Each row is a point on a tangle of strands that fork, close into loops and nearly touch. The rows are in no order.
In the rows, zero is written as 128.
Two points are linked if the straight distance between their rows is under 47.5. Some points are linked to none.
Q577: [ 95 172 119 108  95 143 138 134]
Q450: [142 141 118  97  75 188 138 120]
Q863: [139 115 124 188 146 111 197 159]
Q748: [ 99 132  74 178 109 170 127 145]
Q164: [136 181 148  77 117  88 101 108]
Q367: [144 146  80 113 122  82 100 140]
Q423: [145 167 103 107 123 105  69 120]
Q967: [107 113 117 188 130 156 140 121]
Q917: [102 194 107 116 102 141 130 137]
Q165: [124 120 107 121 133 141  57 110]
Q197: [133 179 148  76 104  91 125 108]
Q884: [157 125 156 122  80 170 151  93]
Q184: [120  62  85 146 151 129 100 135]
Q695: [111  80 113 131 181  94 109 164]
Q262: [128 143  85 159 116 121 124 137]
Q226: [148 139 138 119  71 191 147 106]
Q38: [169 119 143 108 174 109  69 113]
Q712: [131  92 200 131 150 153 169 125]
Q980: [167 162 128 143 145  76 154 140]
Q728: [171 147 184  87 112 102 173 105]
Q710: [131 110 122 145 166  82 158 169]
Q910: [163 109 184 148 174 134 113 145]
Q699: [174 124 173 129 175 113 102 137]
Q758: [ 99 102 160 171 145 160 159 113]
Q473: [135  87 182 177 171 162 140 141]
Q963: [164 118 163 117 173 119  87 120]
Q416: [162 153 150  84  78 126 145 104]
Q175: [ 95 163  99  91 111 165 101 134]
Q807: [148 132 212 116 153 119 158 131]
Q364: [112  94 181 181 161 167 168 128]
Q106: [107 110 127 111 131 151  64 102]
Q735: [147  98 189 166 172 148 130 146]
Q83: [131 191  81 119 108 123  99 143]
Q499: [100 112 135 124  93 167 147 121]
Q831: [122 145 138  76 118 122  80 104]
Q378: [146  90 169  86 129 139 123  96]
Q81: [121 126 146  79 115 124  94 102]
Q494: [ 94 113 137 185 128 159 155 114]
Q847: [100 150  98  76 104 174 118 134]
Q508: [148 114 120 156 150 113 134 131]
Q631: [106 168  99 101 118 153  81 131]
Q84: [140 105 128 143 155 133  89 108]
Q230: [177 145 115 103 152  69  99 130]
Q217: [120 163  85 151 111  68 182 157]
Q490: [115 205  92 120 105 131 117 143]
Q590: [131  80 101 169 145 143 113 126]
Q260: [163 132 168  94  99 123 161  96]
Q229: [ 97 142  74 124 135  65 120 157]
Q297: [ 72 140 102 142 101 189 140 139]
Q550: [161 117 166 109  97 144 161  97]
Q163: [115  94 152 107 143 146  85  96]
Q278: [136 161 120  96 126 110  63 109]
Q900: [110  66  93 135 164 110 106 147]
Q403: [177 126 123 107 164  87  87 125]
Q251: [121  81 186 135 146 158 160 114]
Q111: [114 132  82 167 112 146 118 139]
Q46: [130 157 142  81  88 116 138 113]
Q724: [131 163  81 157 107  87 162 151]
Q21: [142 104 157  78 116 128 112  94]
Q215: [ 93 138 154 165 111 140 191 117]
Q678: [132 152  88 155 109 104 144 144]
Q573: [128 131 106 180 134  96 197 155]
Q661: [120  85 164 105 146 146 108  99]
Q773: [104 136 130 104  92 152 136 123]
Q999: [114  93 124 125 193  81 103 170]
Q549: [108  99 148 127 102 158 157 108]
Q335: [120 144 101 161 134  70 194 160]
Q420: [116  88 102 188 134 154 131 124]
Q408: [143 107 133 165 156 101 178 171]
Q78: [121 116 106 144 154  78 157 156]
Q579: [140 170  76 117 111 111  87 140]
Q819: [118 137 115  82  87 168 130 130]
Q227: [ 78 139  98 165 108 185 132 140]
Q397: [115  83 164 130 118 157 155 103]
Q854: [120 137  79 117 132  63 116 150]

A piece is all that can be reached along the links. How many separate loops has the piece of each point below (a circle has one, a figure eight two, a Y none), and how many tips (points with one link)?
Q579: loops 0, tips 6
Q473: loops 0, tips 2
Q863: loops 0, tips 2

A fork is a point with three links, a tip a point with one. Leave the first point through the second and follow the links. Name the first fork or tip that comes.
Q262 / Q111: Q297
Q773 / Q499: Q712
Q251 / Q397: Q773
Q473 / Q735: Q230
Q229 / Q854: Q579
Q164 / Q197: Q260

Name the points in between on the shortest way along the links from the first point to the second, in order.
Q165 / Q378: Q106 Q163 Q661
Q724 / Q573: Q217 Q335
Q473 / Q967: Q364 Q758 Q494
Q963 / Q230: Q38 Q403
